Points on a hilly landscape, in no order, each with its height.
A ball rolls from a point to whichever of its 2 nearest points has the largest drop for the distance, and stops where none of them is lower. Distance is the straight distance between rows; heights are no part of it.
Z630 (h 25.4): [131 141 161 181  64 160 166 131 161 133  70 125  81 127 156 131 139 177
 178 150 166]
Z703 (h 6.7): [109 106  97 109 202 103  94 145 126 173 163 131 148 130 120 127  59  95
 111 133  48]
Z341 (h 24.6): [ 99  99 129 202  96 175 127 149 177 166 103 103  90 139 139 161  88 140
 118 142 115]
Z80 (h 37.2): [230 174 176 106 167 131 157 130  96 126 106 149 152 122  78  51 137 151
 165 129 186]
Z240 (h 44.3): [149 146 163 113 103 110  99 113 151 101 126 121  87 124 159 114 199 167
 178 123 163]
Z187 (h 45.0): [207 134 141 142 140 123 201 167  79 121  78 167 201 112  85  70 151 125
 133 110 156]
Z12 (h 32.3): [122 136 139  96 104 111 135 106 118  87 134 143  97 109 158 169 136 171
 187 154 110]
Z844 (h 45.9): [107  69 104 146 128 108 116 141 138 126 115 118 127 161 157 157  88  86
 115 127 110]
Z360 (h 45.5): [ 78 136 108 177 104 134 127 160 157 157  82 108 133 143 163 154 119 107
 113 133  97]
Z116 (h 52.0): [ 92 102 136 115 124 165  72 128 151 148 163 114 136 143 176 151 120 114
  92 104  98]
Z289 (h 44.8): [135 124 149 114 105 110 100 127 140 110 133 110 123 154 142 128 186 134
 140 107 149]
Z788 (h 34.8): [214 166 166 110 149 150 143 127  95 136 119 159 163 143  49  82 135 149
 125 114 152]
Z587 (h 27.7): [123 132 148 132  71 162 148 114 145 106 106 114  71 101 151 185 111 177
 176 147 138]
Z235 (h 42.2): [ 65 116 119 168 132 130  91 148 177 177  97 108 143 137 180 157  81 107
 124 131  83]
Z556 (h 43.3): [104 139 104 126 146  98 147 143  98 141 136 126 160 147 109 116 113 106
  86 131 105]
Z354 (h 66.4): [ 99 110  97 118 168 153  99 122 146 123 188 147  90 110 124 196 120 126
 127 123 103]
Z366 (h 28.8): [ 98 130 157 195  99 212 139 134 169 176 117 119  71 124 119 168 109 161
 150 124 111]
Z218 (h 51.3): [110  90 137 129 132  97 113 108 133 112 116 125 193 159 136  96 116  84
  88 104 163]
Z794 (h 43.2): [122 110  93 133 175  70 124 135 118 131 135 139 124 121 100 183  98 108
 130 150 100]
Z334 (h 39.1): [202 176 166  87 160 106 167 127  77 108 136 127 132 108 116  45 147 143
 168 140 178]
Z24 (h 42.3): [162 147 151  91 141 100 127 115 133 119 182 103 113 113 134  83 195 170
 152 120 176]
Z152 (h 46.7): [136 117 123 117 151  83 156 112  88 117 125 154 131 128 107 171 115 107
 134 160 133]
Z90 (h 39.3): [130 119 103 109 150  84 115 133 126 125 148 128  94  98 120 207 110 140
 149 142  90]
Z316 (h 48.1): [114 149 128 153  92 126 148 159 133 137  76 104 128 137 184 157 147 112
 124 122 127]
Z535 (h 31.9): [ 96 107 125 181 113 219 134 140 188 157 156 146  41 105 115 182  95 169
 165 114 101]
Z838 (h 39.0): [107  90 112 109 139 117 104 132 120 106 169 134 122 165 104 141 107 116
 118  91  95]
Z243 (h 18.7): [ 86  88  96 189 137 165 110 169 168 163  97  90  80 141 135 156  78 117
 136 166  88]
Z168 (h 27.3): [159 100 148 111 152 127 133 118  96 139 132 152 186 152  76 118  99  99
  89 122 124]
Z62 (h 28.3): [ 77 101  94 135 153  89  71 138 142 145  97 121 183 117 137 116  65  73
 101 134  71]
Z776 (h 49.1): [112  87 117 144 142  95 120 135 115 122  99 141 171 153 149 124 102  57
  99 124 131]
Z925 (h 40.5): [188 120 156 119 139  91 140 138  95 100  96 141 171 150  86  87 163 116
 128 102 157]
Z392 (h 35.1): [127  84 124 115 184 117 103 137 108 132 174 153 140 142  79 144  92 130
 117 104  67]
Z356 (h 67.8): [121 148 145 148  95 148 108 120 160 133 141 141  74 145 168 136 188 148
 135 127 125]
Z208 (h 39.2): [159 137 115 115 126 100 184 152  94 118 119 124 171 133 125  61 174  97
 124 136 179]
Z141 (h 32.6): [149 182 129  93  98 111 145  96 113  77 118 115  99  98 157  90 161 149
 171 160 179]
Z939 (h 34.9): [ 76  97 107 167 124 236 107 143 204 173 171 137  75 112 138 168  77 133
 140 109  90]
Z444 (h 35.2): [148 166 184 149  64 202 140  89 169 125  94 146  60  82 148 135 121 197
 200 137 123]
Z59 (h 30.0): [108 156 145 106  76 154 132  93 141  79 123 126  79  92 162 151 136 194
 190 159 123]
Z20 (h 33.8): [140 174 162 122  63 195 128 109 172 135 113 113  72 104 162 124 160 182
 196 136 162]
Z818 (h 31.4): [138  83 135 105 163 143 103 111 114 136 177 156 170 141  60 118  95 128
  91 102 104]
Z128 (h 30.7): [113 123  86 160 114 140 150 174 114 135  77  96 104 115 162 180  93  88
 127 163 107]
Z849 (h 23.4): [120 118 113 119  65 124 151 115 146 124 130 113  93 129 145 168 127 149
 158 149 150]
Z973 (h 38.7): [ 44 110 117 138 154 142  68 119 175 166 138 113 146 120 174 148  71 115
  97 123  84]
Z832 (h 45.1): [130 126 141 121 154 115 128 112 118 149 163 138 187 164  75  59 113 139
  86  84 126]
Z413 (h 44.2): [139 144 138 118 150 112 135 107 108 127 139 111 177 148  86  61 173 120
 102 130 171]
Z500 (h 30.2): [146 149 135 118  88 105 156  98 123  56  87 127 105  87 174 113 147 162
 166 185 154]
Z943 (h 59.6): [107 122  94 148 123 125 106 123 156 147 142 115 101 121 145 190 101 114
 104 135 115]
Z465 (h 24.8): [124 103 103 164 135 142 122 178 139 141  87  80  71 120 152 183  92 125
 147 156  80]
Z403 (h 36.6): [158 157 124 107 116  89 188 140  85  84 104 123 147  94 144  68 176 136
 144 147 171]
Z453 (h 28.9): [ 89 122 118 120  98 159 124 125 154 136 166 112 107 133 143 166 136 156
 143 114 134]
Z204 (h 48.7): [131 147 104 151 103 110 136 126 121 102 102 124 103 131 151 127 149  97
  94 129 161]
Z433 (h 35.6): [149 131 153  91 119  89 138 118  89  80 106 133 125 117 123 158 149 146
 159 142 122]
Z822 (h 35.4): [116 127 122 105 110 122 114 123 135 107 155 136  78 108 139 201 117 164
 174 121  93]
Z4 (h 46.5): [211 157 152 154 162 147 185 169 103 144  73 161 196 129  63  47 149 136
 151 113 188]
Z901 (h 32.5): [ 93 112 127  89 121 180 115 126 148 117 205 115 125 118 146 154 153 146
 123  79 128]
Z843 (h 29.0): [108 134 154 171  84 188 141 124 167 152 111 110  80 145 152 148 141 159
 142 128 158]
Z404 (h 47.3): [110 112 123 144  93 133  86 123 162 133 113 113 123 153 145 142 156 117
 107 126 137]
Z777 (h 46.3): [154 154 153 133 172 108 170 138  99 152 113 133 211 139  84  57 153 121
 112 124 183]
Z700 (h 51.8): [139 125 160  87 147 134  92 110 122 138 173 121 163 151 140  87 149 118
  83  78 135]
Z312 (h 41.8): [122 117 113 145 119 101 146 138 115 116 116 112 174 142 118  69 180  99
  95 137 170]
Z909 (h 42.8): [157 117 160 122 134  94 116 126 113  97 121 117 141 159 130  91 175 115
 117  94 159]
Z649 (h 40.1): [118 148 116 103 128 109 155 129  72 122 141 130 145 146  90 118 146 129
 125 135 109]
Z594 (h 38.3): [183 129 165  90 132 103 124 121  91  95 121 144 143 135  82 128 158 140
 138 117 137]
Z266 (h 54.9): [138 138  91 148  90  94 151 147 132 125 112 129  71 105 156 167 117 136
 127 155 104]
Z783 (h 36.1): [110 153 125 101 115 122 147 115  97 108 147 122 109 139 127 110 173 140
 146 145 145]
Z807 (h 38.0): [150 139 146  67 139 148 145 102 103 110 210 138 110 112 116 118 156 151
 126 101 152]
Z214 (h 51.4): [159 142 112 130 100  86 135 114 125  95 110 131 114 126 137 105 181 111
 134 134 182]
Z61 (h 38.9): [ 97 137 120 124 142 104 110 122 122 151 130 145 192 150 119  88  91  97
  78 107  89]
Z206 (h 52.1): [121 134  82 153 115  78 154 139 119 115 111 130 110 125 128 153 116 103
 106 133 125]
Z319 (h 34.2): [ 55 121 116 125 143 108  73 119 142 149 130 118 182 131 146 115  90 107
  87 105  78]
Z456 (h 42.4): [138 140 131 104 114 101 167 128  91 106 106 102 162 128 132 143 139 107
 124 121 161]
Z258 (h 66.6): [119 149 131 131 123 118 108 116 125 124 140 162  91 128 143 160 183 136
 125 148 107]
Z317 (h 40.3): [177 150 160  88 158 117 150 108 102 121 181 117 127 130  97  83 155 154
 133 104 170]
Z379 (h 32.7): [ 93 153 111 100  95 160 129 113 139 118 172 100 100 141 133 125 169 156
 161 126 152]
Z144 (h 57.3): [119 151 100 164  95 141 115 133 162 148 129 129  60 113 147 179 128 146
 129 137 102]
Z935 (h 67.7): [105  88  84 128 175 167  55 137 175 147 172 118  85  99 142 192  89 102
 123 123  92]
Z612 (h 47.9): [177 133 156 144 157 141 143 136 123 151  95 149 219 141  55  55 136 140
  91 119 161]
Z854 (h 42.5): [108  95 110 122 109 116 128 131 120 106 138 115 131 171 131 124 114 103
 122 115 133]
Z140 (h 61.7): [104 116 109 134 153 105  89 116 141 152 151 138 134 126 139 155 113  96
  77 134 103]
Z730 (h 21.4): [166 111 127 146 153 132 152 145  97 156  94 191 204 148  65 101  86  97
 101 131 116]
Z63 (h 63.5): [126 124 128 118 153 117  99 100 109 141 160 154 142 137 104 136 147 103
  89 130 126]
Z427 (h 49.9): [119 114 138 109 111 124  85 112 144 148 152 119 156 153 166 116 151 110
  81 111 126]
Z109 (h 19.6): [102  96  88 132 206 128 100 152 136 155 161 104 102 132 146 151  79 109
 109 146  55]
Z873 (h 39.4): [160 161 135  95 128 100 188 114  69  96 104 127 155 102 103 115 139 137
 126 148 155]
Z483 (h 42.7): [120 140 141 139 154 112 135 111 117 156 113 156 220 145  76  60  84 123
  75  97 119]
Z514 (h 45.2): [135 152 135 111  90 118 159 149 106 103  86  98 125 134 179 128 162 116
 146 127 163]
Z961 (h 38.1): [ 59  86 117 160 145 186  96 132 180 160 154 114  91 137 158 166  77 124
 125 132 107]
Z457 (h 28.0): [138 150 150 148  70 135 160 106 152  92  83 109  84 106 174 117 149 177
 179 172 178]
Z826 (h 26.6): [103 108  89 149 187 144  73 159 163 167 126  72 106 108 163 149  68 106
 101 147  59]
Z646 (h 32.0): [108 156 134 107  76 184 115 108 164 105 153 132  75 102 148 146 162 183
 206 114 143]
Z524 (h 12.4): [145 107 116 136 175 105 119 149 100 159 107 170 192 130  81 110  66  74
  91 137  73]
Z916 (h 42.9): [167 114 129 144 146 100 166 161  81 107  77 156 205 125  87 104 145  99
 110 100 139]
Z720 (h 34.6): [180 167 143  91 112  85 170 118 107  75 120 121 117  85 169  45 160 146
 176 172 170]
Z810 (h 29.3): [135 138 127 196  79 146 165 140 153 126  49 145  75 104 160 165 124 140
 160 147 146]
Z580 (h 19.8): [111 106 103 126 203  89  94 143 119 163 111 139 186 114 114 101  33  73
  98 133  59]
Z527 (h 35.5): [110 134 131  88 145 156 113  97 137 120 209 116 136 127 114 116 165 140
 106  93 161]
Z990 (h 31.6): [177 138 153 103 149 156 143 109  94 149 150 164 160 154  58 104 111 126
 106 113 142]
Z725 (h 65.1): [126 131 116 105 149 136  96 107 112 122 182 160  92 116 105 171 154 125
 114 129 105]

For each start below, name the point where the ball stops.
Z187: Z849
Z413: Z630
Z63: Z204
Z514: Z630
Z776: Z168

For each start below, name every point that the ball comes to, in order.
Z289: Z909 > Z925 > Z594 > Z433 > Z12 > Z59 > Z587 > Z849
Z777: Z413 > Z312 > Z208 > Z403 > Z720 > Z141 > Z500 > Z457 > Z630
Z794: Z90 > Z822 > Z12 > Z59 > Z587 > Z849
